Each row is a point on a landscape with many valleys, with its height.
A ball rolls from a point to the lowest of its 2 nearest points, and stops where none of them is lower. Distance is the straight distance between rows; heights are no part of it.
q_242: [ 33.3  -0.5   8.6   3.9  12.0   0.0  19.2 -20.4  25.0  -9.4 -45.9  10.4
   4.3  -9.8  35.2 -10.4  53.8  44.3   7.6  26.2 -10.1  31.7  30.4 -39.9]  h=46.5
q_439: [-18.2 -16.8 -15.1 -31.1   1.5  10.3  -4.8   0.0  27.9   3.4  36.8 -13.8
  -1.0 -36.4   1.6 -20.0   4.0 -21.3   8.7  12.5   2.0   8.6 -23.1  -5.2]  h=71.6
q_15: [-21.7 -31.7   2.0 -38.4 -12.3  25.3 -26.3  10.7   6.7  24.2   0.8  17.3
  -6.6  15.1 -15.5   4.2 -36.4   5.4  -6.2  20.4 -24.2 -23.1  -2.7  -6.7]  h=67.6
q_203: [ -8.3  -6.5   3.7 -31.7 -35.2  -5.6  13.2  -2.2 -27.8 -24.8  -8.0  32.1
  -9.5 -11.9 -12.0  -6.7   2.8   5.0 -14.2   1.4  12.0  12.6  27.4 -11.7]  h=66.8
q_146: [  8.3  -6.4   8.3   6.2 -18.1   1.5  11.8 -72.2   1.6 -10.3 -28.2  -2.3
   8.2  -0.4  11.9   9.7  -6.7   0.8 -26.8  44.8   5.3  -4.8  -9.6  -8.8]  h=24.0
q_582: [ 17.7 -22.2 -22.2   6.5  -0.4  -6.5   4.1  39.9  -9.4  35.4  14.0  -0.3
  31.6 -23.2   6.1 -15.9 -27.0 -26.2  -5.2 -33.5  15.2  11.4 -50.7  34.6]  h=41.1
q_837: [ 13.8   3.9  20.0  27.1  -0.9  -7.3 -19.4  -0.3  -4.8  -9.9  -5.6  28.7
 -12.9  32.3   8.8  24.7 -29.7  -7.7  15.1  13.3  17.7  -6.2  29.1   9.5]  h=58.4
q_150: [ 36.5 -21.4 -44.2 -15.5 -18.9   6.7 -13.8 -23.2 -11.1  17.2 -26.5 -41.8
 -17.3  30.7   2.5 -46.7 -23.4  -3.7 -21.5  -3.8   5.0  -3.2 -43.9  26.9]  h=22.8
q_730: [ 23.1 -15.0  59.3  38.7 -28.5   1.8 -15.7  -4.7 -17.0  12.2 -10.2  12.0
  12.8   5.6 -20.4  31.2 -23.8   2.3  -5.9 -28.6 -27.3 -17.3 -26.2  18.7]  h=58.9
q_238: [ 22.2   3.9  39.1  31.4  -1.4 -10.5  -2.0  43.1 -17.1  12.8  -9.2   8.6
   1.3  45.4  -4.7  -9.4 -20.8  -6.1  31.2  -0.2 -62.6  12.7   2.4 -10.6]  h=39.9
q_929: [-43.0  13.1  -6.6  14.3  36.1 -28.3  13.4  18.7  -8.7   8.4  23.1  -2.0
  12.7 -39.7 -12.5  -4.7  24.9 -26.0  25.4  -4.5 -11.5 -12.4 -21.4  25.4]  h=76.4
q_915: [-26.7 -28.5 -18.1  37.1  23.7  22.3 -38.3  -9.2  21.3 -10.7  16.3  10.0
   5.4  -2.0   9.3  30.6  -9.0   6.0 -17.2 -14.5 -19.7  25.1  -4.0 -18.0]  h=44.4
q_308: [-47.8   4.4 -19.2  11.8  15.2 -14.5   5.1  22.3  -2.7 -19.4  30.0   9.0
 -12.9  18.9 -18.2   2.7  18.5 -52.0  29.9  -8.9  10.7  -3.4  -9.0 -21.0]  h=79.2
q_275: [-14.2  -7.3  13.4   5.8  41.4  -3.0 -19.5  -1.0  34.5  -1.3   0.9 -41.7
 -21.7  12.0  19.8  19.0 -34.9 -14.1  -9.1 -13.3 -40.3  -2.6  -5.7  -9.0]  h=52.6
q_151: [ 14.7   8.6 -12.2  10.5  22.3 -17.6   6.4 -25.6  20.0  -8.0 -14.9  15.0
 -24.2  16.0  23.3 -18.0  24.7  15.9  16.7  45.5   8.5   4.1  26.2 -44.4]  h=49.1
q_302: [  5.2  41.6  36.5   0.8  -2.8   5.2   4.3   9.8  12.0  21.6  -3.5 -18.3
  -4.4   8.2  -4.8  -4.4  -8.8  13.2  38.0  21.6 -24.2 -35.0  27.1  41.3]  h=61.1
q_602: [  5.7  18.4   2.8   3.6  15.1  10.2  31.4   2.5   6.9 -10.6 -29.9  50.5
  -9.2  25.6  28.2  13.5  38.3   3.8  26.9  47.0  18.1   2.3  32.1 -32.5]  h=51.8
q_222: [ 26.1  22.2  13.5 -23.5 -10.2 -18.4   7.7  31.8  -3.0  22.8  13.1  14.1
  29.2  35.4   4.6  -9.0 -57.5   1.0  27.5  -4.6 -32.7 -19.5   9.9   9.9]  h=29.1
q_335: [  0.9  -4.5  23.7 -41.0  -7.9   4.9 -37.5  42.7  13.3  29.7   0.2  17.7
   2.0   7.7 -34.5   5.4 -14.4   8.6  15.1  13.4   5.0   0.7  14.1 -10.7]  h=70.1
q_918: [  0.7  -7.4   9.0 -18.4  19.9 -40.0 -11.7  13.0   9.8  -7.8  25.8  23.0
  10.9  15.8  13.7  16.4 -19.3  13.1  24.6 -50.9  -6.2   7.5   4.2  14.8]  h=51.9
q_505: [  2.5  22.0   6.3  -6.8 -20.7  -3.5  38.7  38.9  -9.5  14.8  -8.6   3.3
   7.4  32.3   2.0  -9.0  15.7 -14.3   8.0 -19.3  14.8 -51.8 -19.6 -10.9]  h=57.7
q_261: [ 41.6  -4.0 -18.5   6.0  -7.4 -29.1  -0.9 -37.7  -0.6   8.2  -8.8 -21.3
 -34.2  32.5   7.5 -47.8 -31.9   6.8 -20.2   7.2   3.2 -28.1  -9.3   5.7]  h=32.2
q_42: [-35.5   6.9  -0.9  49.7  19.5  13.0 -28.0   4.6  16.0 -25.0  16.3   6.4
 -27.3   8.6  -0.1  12.3   4.8 -60.0  -7.8  -7.2  21.1  11.8 -17.0 -13.3]  h=80.8
q_48: [  9.0   9.5   4.4  -2.6 -15.0  20.0 -20.0  31.4  19.4  30.6  -0.2   3.8
  32.0  -2.0  10.8 -27.2 -42.1 -32.0  -4.0 -18.7 -32.7   8.0 -17.5  -0.8]  h=28.7
q_16: [-45.9  11.3   0.1  10.8  13.2  31.7  -6.2  33.8  17.5 -16.5  21.3  14.9
  -1.8   9.9  28.0  45.1  -8.1 -27.5 -25.8 -15.5  19.0  -2.8  26.0 -33.6]  h=83.3
q_454: [-25.4  30.9  18.3 -26.6  -2.8  10.9  27.1  12.5  -7.2  -9.3  18.4   1.8
  11.4   0.6  -0.7  -3.4  41.2 -28.4   7.3   6.6  20.1 -19.1 -27.3 -24.0]  h=53.2
q_640: [  1.6   9.7   4.6  16.4 -10.3   6.5  14.2 -10.4 -14.2  -6.1   8.0  32.3
  16.0  -0.1 -41.8  -6.8  16.7 -17.5  20.8  40.9   2.8  -2.2  -1.1 -13.0]  h=47.8
q_893: [ 19.2  20.2   7.2  32.9 -23.1   5.7  -8.8  -1.0 -15.5  21.9 -40.1  17.0
  -7.3  15.2 -13.1 -26.0   1.1   5.1  -5.4  -9.1  22.9 -27.3 -26.6  28.9]  h=45.6
q_342: [-22.2 -17.7 -10.3  28.0   1.7  27.4 -16.6 -10.8   5.3  -5.6 -16.7  40.1
   7.3 -12.7 -21.6  -5.3  30.9  -3.9   9.3   7.2 -10.5  12.0   4.5  17.3]  h=42.5
q_641: [ -0.1  -6.4 -14.2   9.5 -41.2  17.6   8.7 -16.8 -31.0 -17.5  -5.4  11.6
   3.4   3.7 -18.2  29.7  38.1  37.1 -13.5 -35.1  15.7  11.8 -20.5   6.3]  h=38.8
q_24: [ 10.4  13.0  27.0 -10.2  15.8  16.8  -6.1  16.6  33.2  -1.9  17.2 -46.2
 -11.1  21.8  34.8  -8.3 -56.2  -2.8  14.0  -7.9 -30.0 -19.7  26.0  11.5]  h=49.6
q_73: [ 13.3  -8.5 -46.5  -7.5   6.4  17.3  -7.3 -22.1  38.9 -10.6  10.7  -7.6
  20.1  23.6   6.6 -16.3 -16.6   2.6 -10.7  -2.2   5.9 -11.9 -12.4  -2.7]  h=65.9
q_693: [ 23.0  30.5 -21.2  -9.2 -11.3   7.2  14.6  33.0 -31.0 -15.8   1.2  -3.3
  11.5  51.3  -6.3 -31.1 -17.5  -1.1  -0.7 -51.7 -14.8  11.7  -8.3  16.0]  h=40.6
q_617: [ 23.8  22.2  11.8 -27.1 -18.3  12.8  -5.6   9.5  -0.2  16.3  11.6   7.9
  39.7  27.5  31.5 -38.9 -37.9 -11.0  15.1 -33.7 -54.5 -17.0 -11.9  10.0]  h=21.7
q_393: [-17.3  47.9  -7.9 -32.0  15.2 -26.1  -6.5 -39.3  -2.5   1.2 -19.1  13.8
  14.3  -3.5   0.5  18.5  16.4   2.2  -3.2  21.4  -2.2  25.6 -22.1 -20.4]  h=42.8
q_767: [ 13.1 -32.5   7.7 -20.2 -40.6 -12.5  -3.9  12.7 -10.3  -9.2   8.5  32.6
 -13.0 -14.4 -22.3  -6.3  -4.5 -22.2  -9.5   9.9  51.0   4.4  -3.7 -28.2]  h=69.6
q_338: [-15.4  18.0  33.1 -23.5  21.7 -13.7  11.4  21.6  11.9   6.7  24.3  -0.2
 -10.8 -12.4  15.6  -3.1  11.2  -5.8  22.8  26.0  -6.3 -17.4  25.3   9.6]  h=58.3
q_885: [ 15.4 -26.0  -8.2 -21.4   0.1  24.6  28.2  -3.1  -7.9 -16.6 -17.4  -4.0
  37.5  -1.9  -9.3  37.1  24.2  41.6 -26.0   7.0 -25.1  26.8  25.1 -39.5]  h=54.4
q_971: [ 24.0 -24.9  51.6  11.9 -25.6   6.5  15.9  27.2  31.8  10.1  20.5 -35.8
   3.6 -10.8  31.3   8.1  -9.8  -6.0  16.8   0.9  18.2 -23.8  19.9  22.9]  h=43.8
q_725: [-18.1  15.2   4.2  -5.2 -20.2 -24.8  15.0 -12.3 -32.0  14.7 -11.7  -1.3
  -8.6 -37.1 -37.1   0.9  58.4  12.8  20.0  -3.4  -2.0   5.7 -32.6   7.8]  h=9.2
q_888: [ -3.8  30.6  -3.0  24.8  21.0  30.1  10.4  -8.4  -8.5 -21.9 -25.0 -33.0
 -10.8  14.0 -29.8   7.4  29.1  17.4 -13.6  38.8  -7.7   4.2  24.7 -11.4]  h=66.9
q_374: [ 16.3  19.8   6.5 -26.2 -16.6 -33.5   4.9 -14.2 -36.7  14.8  10.0  28.9
 -29.6 -17.9  21.9   5.9  27.5  41.5   4.2   8.2  -1.6   4.2 -30.0 -31.9]  h=31.0
q_587: [  0.5  -2.6   9.6   1.7 -10.0 -20.3  -4.2  28.5  -2.0  21.7   1.4  34.4
   2.5  35.7 -13.9 -10.8 -18.2  -6.3  41.0   9.7 -43.3 -32.3 -18.9  -7.6]  h=35.4
q_770: [ 10.4  35.8  21.1  -6.8   9.9  22.4  -2.2 -14.6   4.4  -1.4 -20.1  -5.7
  -6.6 -17.1  16.8 -11.2  23.9   8.5  -9.1  40.7  25.6   8.2  -7.6  10.9]  h=25.1
q_355: [ 31.6 -14.7   0.3 -24.0 -27.2 -28.1  21.0  21.0 -36.4   2.0  28.9 -12.9
 -14.0  25.2 -19.5  20.0 -26.9  23.1 -26.2 -26.4   1.8 -13.8 -14.3  -6.6]  h=43.9
q_228: [ 14.0 -14.7  34.6  39.3   2.8  24.0 -32.0  13.8  14.0   0.3   0.0  20.4
 -16.1  37.0  10.3 -17.3 -36.3 -24.2  31.3 -15.9 -43.9  28.2   7.5   1.7]  h=43.3
q_512: [-12.8   4.1 -15.2  28.6  -1.5   9.8  10.8 -21.3  -8.3 -36.1 -10.6 -18.6
 -10.2   7.2 -37.7 -14.0  37.0  16.2  -0.4 -12.2  -2.2   2.4  43.4  10.6]  h=64.0
q_175: [ -2.9  19.6 -21.3  -3.3 -10.6 -19.4 -21.8 -54.9  -0.2  -9.0 -16.0 -26.9
   4.3  22.5 -23.2  -4.1 -15.3 -17.5 -18.1  20.8  12.5 -14.2   4.2 -16.5]  h=32.1
q_14: [  7.1 -43.6  51.1  -0.9  -4.7  13.1 -24.5 -10.5  19.4  16.8  12.2  -4.2
 -25.8  -0.9  33.1  26.3 -44.1   9.4 -12.4  32.7 -13.3 -13.2  -8.3  -2.6]  h=36.7
q_541: [-18.4  -4.8   0.8  11.9  39.2   1.4   3.4 -11.2  19.7 -17.3  -8.9 -12.8
   4.0 -25.3  38.6  -2.7  28.9  12.8  -4.1  -3.1  -4.3 -10.9  25.6  22.8]  h=58.2
q_962: [ 39.7   7.6  -1.3  33.6  17.0   2.5  32.2 -12.6  18.3 -20.3 -16.1  -8.6
  28.1 -40.8   3.6   3.6  47.8  33.7  -1.8  21.9   1.4  40.1  32.5 -14.5]  h=43.7
q_988: [ -5.9 -12.0  -2.6  15.4   8.3 -20.6   6.5  16.1  -7.2   6.0  20.4  12.5
  40.5 -11.3   9.9  12.4 -32.5 -10.2  -5.4 -44.1  -0.7 -16.8 -10.0  47.9]  h=47.0
q_358: [  8.6 -15.5 -35.4 -34.8  19.3  -8.4  25.7  -1.9  -7.9   9.9  -2.2 -31.6
  27.0 -34.1   2.3  24.4  28.3  23.9 -21.3   5.7  -3.7  36.7   5.5 -17.2]  h=57.5
q_983: [-21.9  15.7 -41.5 -19.9  38.3   0.0  13.0   8.0  -2.4  -0.9  28.8  17.3
 -10.8  14.3   4.9 -16.9  42.6   2.0  24.5   9.4   7.9  10.6 -36.8   1.9]  h=72.5
q_272: [ -2.3  13.5  -1.3 -29.4   8.3 -22.3 -10.6  41.5  -9.2  24.1  -1.9  21.7
  10.1   4.3 -37.3  10.6   8.7  10.8  14.2 -15.5  24.7  29.3   2.8 -11.0]  h=72.9
q_846: [ -6.8  32.4  -8.6  -8.9   8.0 -14.8  15.8  -9.4 -37.0  -8.6 -16.1 -21.0
  -9.4 -47.9 -34.7 -10.0  45.8  13.5  -0.7  21.0  -5.7  52.4  -3.0  -3.0]  h=24.9
q_412: [-13.7   3.5  16.6  33.5  -3.4  28.2  -6.1   8.9   7.2  13.5 -11.2  -0.8
  20.6  16.6  -5.6  18.4 -15.1  -1.8  -5.8 -23.3 -39.9 -28.5 -20.7  22.0]  h=56.0
q_387: [-16.9  53.3  15.8 -44.8 -14.6   0.7  15.8 -18.2 -12.5 -11.2   2.4  20.9
  25.5 -19.6   3.3  17.3  -3.6 -13.1  -5.4  21.5  13.5  -7.0 -13.5  -7.9]  h=48.1
q_161: [ 11.6   2.7 -62.7   1.0  30.0 -28.1  -6.1  13.1 -14.8  -1.4   1.5   5.7
  -3.7  37.3 -17.8 -20.3   3.3   1.1  -1.4 -17.1  19.4   4.1  -6.2   8.8]  h=66.7
q_318: [ 13.3  -0.5  -4.3 -21.1 -12.6   0.7 -11.8  24.2 -33.7  -3.5  -1.4 -11.2
 -26.6  32.8 -23.4 -14.1 -30.3  15.7 -17.6 -33.1 -12.9  -0.4   6.2  15.5]  h=48.5
q_258: [ 30.6   7.4   9.3 -36.7 -16.3 -41.4   6.3   9.2 -30.3   2.0  42.4   9.4
 -25.9  -7.1  -1.3  -3.9  -5.9  26.2 -11.8  -8.5  20.0   2.0 -32.2 -22.2]  h=37.4
q_601: [ -6.0 -17.2 -22.8 -20.5  -9.9 -35.4  16.0 -30.6   6.8  -0.8  -8.8 -40.8
 -21.0 -15.1  -9.7   5.6  63.9  19.7  11.6  -1.4 -14.3  19.7  -6.3 -46.4]  h=74.2
q_378: [ 12.2 -47.5  17.1   3.9  -7.8  24.4 -12.5 -30.0  -4.8  28.5 -20.8  18.5
 -11.9  -7.5  20.7  11.3 -19.7  -7.4 -36.9  58.9   2.9 -12.5 -10.9  -5.4]  h=31.5
q_894: [-31.5 -22.4 -34.4 -35.5 -19.1   9.7  -0.7 -30.8 -19.4 -11.7 -13.4  -2.9
  -1.6 -15.5 -11.5  25.3   5.0   5.3 -26.2 -21.1  -4.2  -4.7  27.6   4.3]  h=63.4
q_925: [ 26.2   1.7  23.0  15.0 -22.2  -9.1   1.0   4.2 -16.5  -6.0  -0.2  22.3
  31.1 -19.9 -42.1  29.4  -8.5  20.9 -12.4   6.0  10.2  21.4  39.4   6.3]  h=55.4
q_884: [-29.3   1.7  -8.1  34.8   7.0   7.2 -11.2  21.7  24.1   4.5 -15.6   1.4
  -3.3  18.0   8.3  37.4 -10.5 -51.1  -6.6 -30.3  36.7 -18.2   8.4 -39.9]  h=82.2
q_876: [ 42.9   2.3 -22.5  32.5   5.1   5.3 -16.8  40.6  10.5  39.9 -23.4  -6.7
  44.4 -12.5  13.0 -21.8 -29.1 -28.9 -16.8 -16.4   1.4  23.2 -25.7   6.3]  h=34.8
q_965: [ 12.2 -13.7  11.0  24.3 -28.0  -3.0   0.9   7.9  -9.6  14.1 -21.4 -27.6
  14.0 -20.5 -54.5  12.7  13.8   3.7   4.6 -14.3   2.5  -2.5  20.7 -17.2]  h=59.0
q_330: [  1.7  26.4  34.8  -8.0  -6.1 -10.7  -8.8 -17.1  18.3  12.8 -27.0  -8.4
   1.6 -31.9  38.6  -6.9  21.2 -14.3  -6.0   2.7  41.4 -22.6 -18.3  12.7]  h=13.5
q_848: [ 27.6  21.4 -17.9  22.8  -9.4 -30.8  -3.0 -43.1 -15.1   7.6 -26.9   4.7
 -18.2   4.5 -15.1 -45.8  -3.4  17.9 -13.5  21.1  13.7 -39.6   6.3  22.5]  h=38.4
q_861: [-11.0 -25.3 -21.2 -20.5  -6.6 -19.5  -0.3 -11.7  15.4  16.1  19.3 -64.4
 -13.6 -18.7  -9.2 -18.4  21.3   6.3  23.4 -10.5  -7.2  16.0 -27.3 -17.7]  h=73.1
q_297: [ -1.6 -26.6  -0.4 -31.6  15.6  30.8  10.9 -22.6   3.3 -20.9 -20.5  14.3
  28.2  -6.3  36.1  35.4  -2.5  38.1 -37.3  39.4 -26.2  36.0  21.1 -20.5]  h=51.4
q_435: [ -9.7  27.3   4.0 -27.8 -13.6 -10.6  22.4 -24.1   0.2 -13.0   0.3 -30.2
  18.3 -50.8  16.8 -34.1  23.5 -20.7 -13.8  -2.2  43.6  -4.6  -4.3  14.0]  h=25.2
q_834: [-22.2 -15.4  -4.5  19.8 -32.0  38.2 -21.0 -43.6 -12.3 -26.2  -9.3   5.5
 -12.8  -8.7 -12.3  18.7  22.7  -5.6 -17.8 -40.0  20.9  11.5 -33.5   5.2]  h=31.6
q_281: [-58.7   2.9 -10.0  12.3   6.0  -4.1   1.9  32.1  11.6   3.9  41.1   4.1
 -10.7 -15.8   6.9   8.8  -5.0 -39.6  30.0 -26.8 -13.6 -15.3 -31.9   4.9]  h=77.9
q_31: [  4.4 -19.0  41.4   4.3 -36.2  33.8 -34.0 -22.4  48.2   8.8  16.2  17.9
  -7.8 -16.0  29.7  24.9   6.5   3.5  33.5   2.7 -16.2   5.4  26.5  14.5]  h=36.6
q_337: [-11.2  14.8 -14.6  19.9  19.1   0.4  17.3  -5.0   3.9 -12.8 -30.4 -44.2
   9.6   5.7  -7.7 -20.8  41.6  21.2 -13.4 -30.1   4.3 -22.6  22.5  22.8]  h=61.3
q_830: [ 10.3 -12.0 -11.1 -24.3 -46.2 -15.0  28.0   1.6 -48.6   0.1  13.6  23.0
   5.5  -3.1 -16.9  27.9  10.7  51.9 -10.4 -40.0   8.0 -12.5  -1.6 -13.8]  h=45.0
q_746: [-13.8   5.1 -17.1  -1.7  40.4 -29.1  23.5  26.6  -8.5  11.8  23.3   2.7
 -18.8  15.3   8.7 -24.6  17.5 -12.4  34.1   9.5 -18.4 -23.3 -35.6  16.4]  h=74.4
q_623: [  9.1  33.3   2.7  -5.2  32.1  -8.7  46.3  11.8  -1.1 -27.9 -13.3 -24.5
  33.2 -29.4  10.0   5.5  27.7  18.3  -7.9  -0.4  22.7  18.0  47.7  -2.9]  h=38.9
q_553: [ 17.5 -21.1 -23.4  16.6 -19.1 -10.3   5.2   1.8 -11.8  27.8 -14.0 -18.4
  22.3   4.3 -23.4   0.6  -0.6  13.2  24.2 -30.3 -23.4  -7.8 -26.1  -0.4]  h=61.6
q_524: [ 10.9  24.1   7.2 -19.1  -7.8  -9.3  31.4   7.5  19.7  -3.8   0.4 -31.6
  39.4 -39.4  19.9   4.2   2.0 -11.6 -10.5 -10.9  38.2  -6.9  43.4   8.1]  h=33.0
q_423: [-44.3  -3.5 -56.0 -25.5   8.5  34.8  -3.7  21.9  34.9 -13.1  48.4 -23.8
 -19.0 -11.7  12.9 -30.8 -15.2 -31.7 -14.8  -5.0  14.3  -2.5 -19.9 -11.1]  h=69.9
q_843: [ 29.4  17.1  27.4  45.6 -14.6  -3.1  27.5  -1.4 -19.4   2.2  -2.8  42.7
  17.6 -21.3 -16.7  24.1  11.9  10.8  18.0  33.2  21.0   4.0  22.9   8.7]  h=52.1
q_40: [  9.2 -37.0 -12.9   1.7   8.0 -22.3 -37.0  -4.5  -9.1  -7.3  -7.4  35.4
 -25.7  28.7 -13.5   9.2 -37.9   4.8 -14.8  -6.5  21.7  -1.5  20.1   6.2]  h=61.7
q_872: [-25.1 -48.4 -32.4 -12.6  -3.7  -7.1 -38.6  -8.3 -13.7   2.6  -2.5  17.4
 -39.2  21.1 -33.4   1.2 -18.2  -9.8 -15.9  18.2 -15.1  -9.0  25.5  -6.8]  h=64.9
q_874: [  2.8  37.6 -18.3 -12.4  14.5  16.2 -18.0 -35.3   4.3  -0.9 -32.7   4.9
  35.0   3.5 -22.4  13.6  -0.9  -3.9 -18.1  25.6  25.6  22.0  -4.8 -26.0]  h=36.4
q_360: [-14.7  12.7 -21.0  -5.4  16.2   0.3 -14.6 -26.1 -10.7 -14.3 -14.8  18.7
   9.4 -36.5 -21.9 -16.3  24.2   1.4  10.3  10.6  -0.7  36.4  12.0  33.6]  h=36.1
q_47: [-30.2  -2.2  17.8 -18.3  23.4 -19.1  -1.0  22.0   6.6 -16.0  35.7   7.8
 -14.7  -7.2  17.2  10.6  19.1   4.3  21.0 -19.1   4.1  21.6  24.4  -6.2]  h=55.5
q_371: [ 40.4 -17.2 -44.9   9.7  -8.1 -17.8   5.3 -10.3   9.2   5.9  -4.8  -5.3
  13.4  35.7  -9.2 -13.8 -11.4  -3.4  15.9  -8.5  14.1   7.3 -27.9 -10.4]  h=63.8
q_895: [ -0.9 -26.9  21.0 -13.0 -10.9 -15.4  -9.8  30.1  -8.8  -8.9  32.3  -9.3
 -27.8 -10.0  -8.2 -20.9 -21.1 -23.6 -10.0  15.1  44.5  14.4  32.4 -12.1]  h=72.0
q_740: [-35.7  -1.1 -78.9 -17.6 -18.5  35.2  -2.3 -10.1  26.3 -19.9   2.3 -22.5
   6.2 -13.0   2.6 -20.3  -9.2  -8.3 -14.9 -11.5  23.3  -8.9   0.3  -4.6]  h=68.0
q_579: [  0.1  44.3  44.8  12.1   6.1  25.4  -6.2  12.1 -14.8  -8.0 -10.8 -18.5
 -16.0  15.5 -33.3   8.8  -4.0  19.7   9.1  25.7  -3.5  -9.4  38.0  16.4]  h=63.9
q_666: [-15.7 -19.7 -46.1 -38.2  13.3  22.3   1.0 -21.3 -14.3  12.8 -10.3 -21.8
  11.9 -33.1 -15.5  22.2  -2.6  19.2 -29.6   0.8 -19.3  24.3  -0.5  12.1]  h=60.4
q_306: [  2.3   3.9   6.9  -2.0  -0.5 -17.5  21.7  -3.1 -36.1  18.7 -10.9  27.4
 -24.1 -30.4   1.7   2.6  45.6  32.0 -16.3  25.1 -24.7  15.3 -33.5   2.7]  h=23.4
q_784: [-19.7   4.6   9.8  12.4   0.6  10.2   8.6  -1.0 -14.8 -17.9 -25.7  46.2
 -31.9  18.8  19.8  20.5  11.1 -27.0  18.5  12.8  12.7  -2.8  51.7 -13.8]  h=55.1
q_689: [  5.5  20.6  29.9  14.8  -4.3  38.3 -14.7 -25.6  35.1  -6.2   2.0  10.4
  15.3 -13.5  18.9  11.9  -7.3  13.2  22.1  44.6  -2.9  -6.7  10.1  19.0]  h=32.9
q_253: [-19.1   3.0  -8.9  16.7  -8.0  24.3 -18.7 -12.7  -3.0 -21.9   5.8 -13.7
 -31.2  12.5   3.0 -19.8  17.5   7.8 -17.2 -18.3  18.1  -4.1 -36.9   7.0]  h=22.4
q_384: [ -1.6 -29.9  31.3   1.0  12.5 -37.9  12.3  10.6 -10.8  -0.6   7.1  11.8
 -24.8 -51.6  -2.4 -17.6  -2.1 -25.3   5.1  26.7  32.7   9.6  35.7  12.9]  h=74.1
q_544: [-10.9 -14.7  -7.2   7.5  28.6  41.6   7.2  -3.4   0.3 -19.8  22.1  22.5
  26.5   5.5  18.2  26.5  -5.8  16.7 -23.7  31.1 -11.6  16.1  -3.5 -15.4]  h=48.0
q_652: [  7.1 -24.3 -20.8  21.6  -8.3   9.1 -21.0 -33.0 -24.3  -4.2 -13.5 -21.0
 -36.2  34.1  16.2 -23.1  -5.3 -17.0 -20.3 -25.0   3.2   1.9 -64.8  31.1]  h=7.4
q_240: [-20.5 -35.4  42.6  41.1  -0.8  11.4 -31.2   5.9  47.5   7.9  23.1  12.2
 -13.5  -9.1  22.6  25.8 -22.5  -9.7  36.9 -13.8 -27.7  -0.3  22.9  -4.5]  h=39.0
q_334: [ -5.0 -17.0 -42.1 -13.2  34.8  -9.9   5.3  20.5 -16.1  13.0   3.7 -14.0
  -8.7   4.0   7.5 -10.5  23.8  11.0 -10.5 -20.1  17.9  22.8 -43.6  18.1]  h=70.0
q_94: [  8.1  25.1   9.2   3.6  -5.0  15.4   3.2  18.1 -19.3  29.4 -23.3  10.6
  14.8   7.6 -10.1 -23.9 -11.1  -2.6   0.1 -21.5 -34.2 -30.7 -22.2  55.3]  h=52.0
q_964: [ 13.7 -41.1  56.6  16.0 -13.9 -21.5   3.2  -2.1   6.2  13.9  16.1 -15.7
  -5.1 -24.7  12.5  31.9 -22.7 -11.3  -9.2   7.4   6.9  -4.0   7.6  -4.8]  h=40.5
q_394: [ 28.4  25.3  -0.3 -31.7  -3.3  15.0   0.0  15.0   7.0 -14.2   8.6   0.9
  15.7  33.0  45.6 -35.8 -43.8  -1.7  -6.2 -50.3  -6.2 -13.5 -17.4  28.4]  h=30.2
q_427: [ 29.5  -9.5  30.3   7.2   3.0 -32.5  18.6   5.8  24.7 -12.8  26.1 -49.7
   1.7  18.7  25.0 -14.7 -42.1  -1.8  13.9  -3.0   1.4 -23.6  19.9  -0.7]  h=46.8
q_198: [-39.1 -22.5   0.8  47.1  23.9  27.4 -35.8  13.2  55.9 -10.3  23.0   0.5
 -31.7  -5.1  14.0   9.5 -36.0 -21.1  -5.5   0.8 -22.5   1.3  29.0 -18.0]  h=41.3
q_425: [  2.0  -6.8   9.1  16.5  53.1 -17.6   3.6 -23.0  17.9  -7.9   7.2 -46.9
  -7.8 -10.4   1.8  -2.0 -15.9   8.7  -4.0  21.7 -21.1  -9.8  26.5   7.3]  h=55.6

Two balls start at each pair of points below. Name the first point that both come to, or write never.
q_895, q_40: q_330
q_872, q_915: q_330
q_338, q_335: never

Call two points neighbours if one is among the 2 nearest of the other. Go from one point of each pair to the other, from neighbour to neighbour, staying as low as possible. Name the highest point that can't be avoided.
q_652, q_330: q_318
q_330, q_617: q_228
q_652, q_725: q_830

For each start below, name the point where the ball stops.
q_601: q_330
q_888: q_617
q_15: q_330
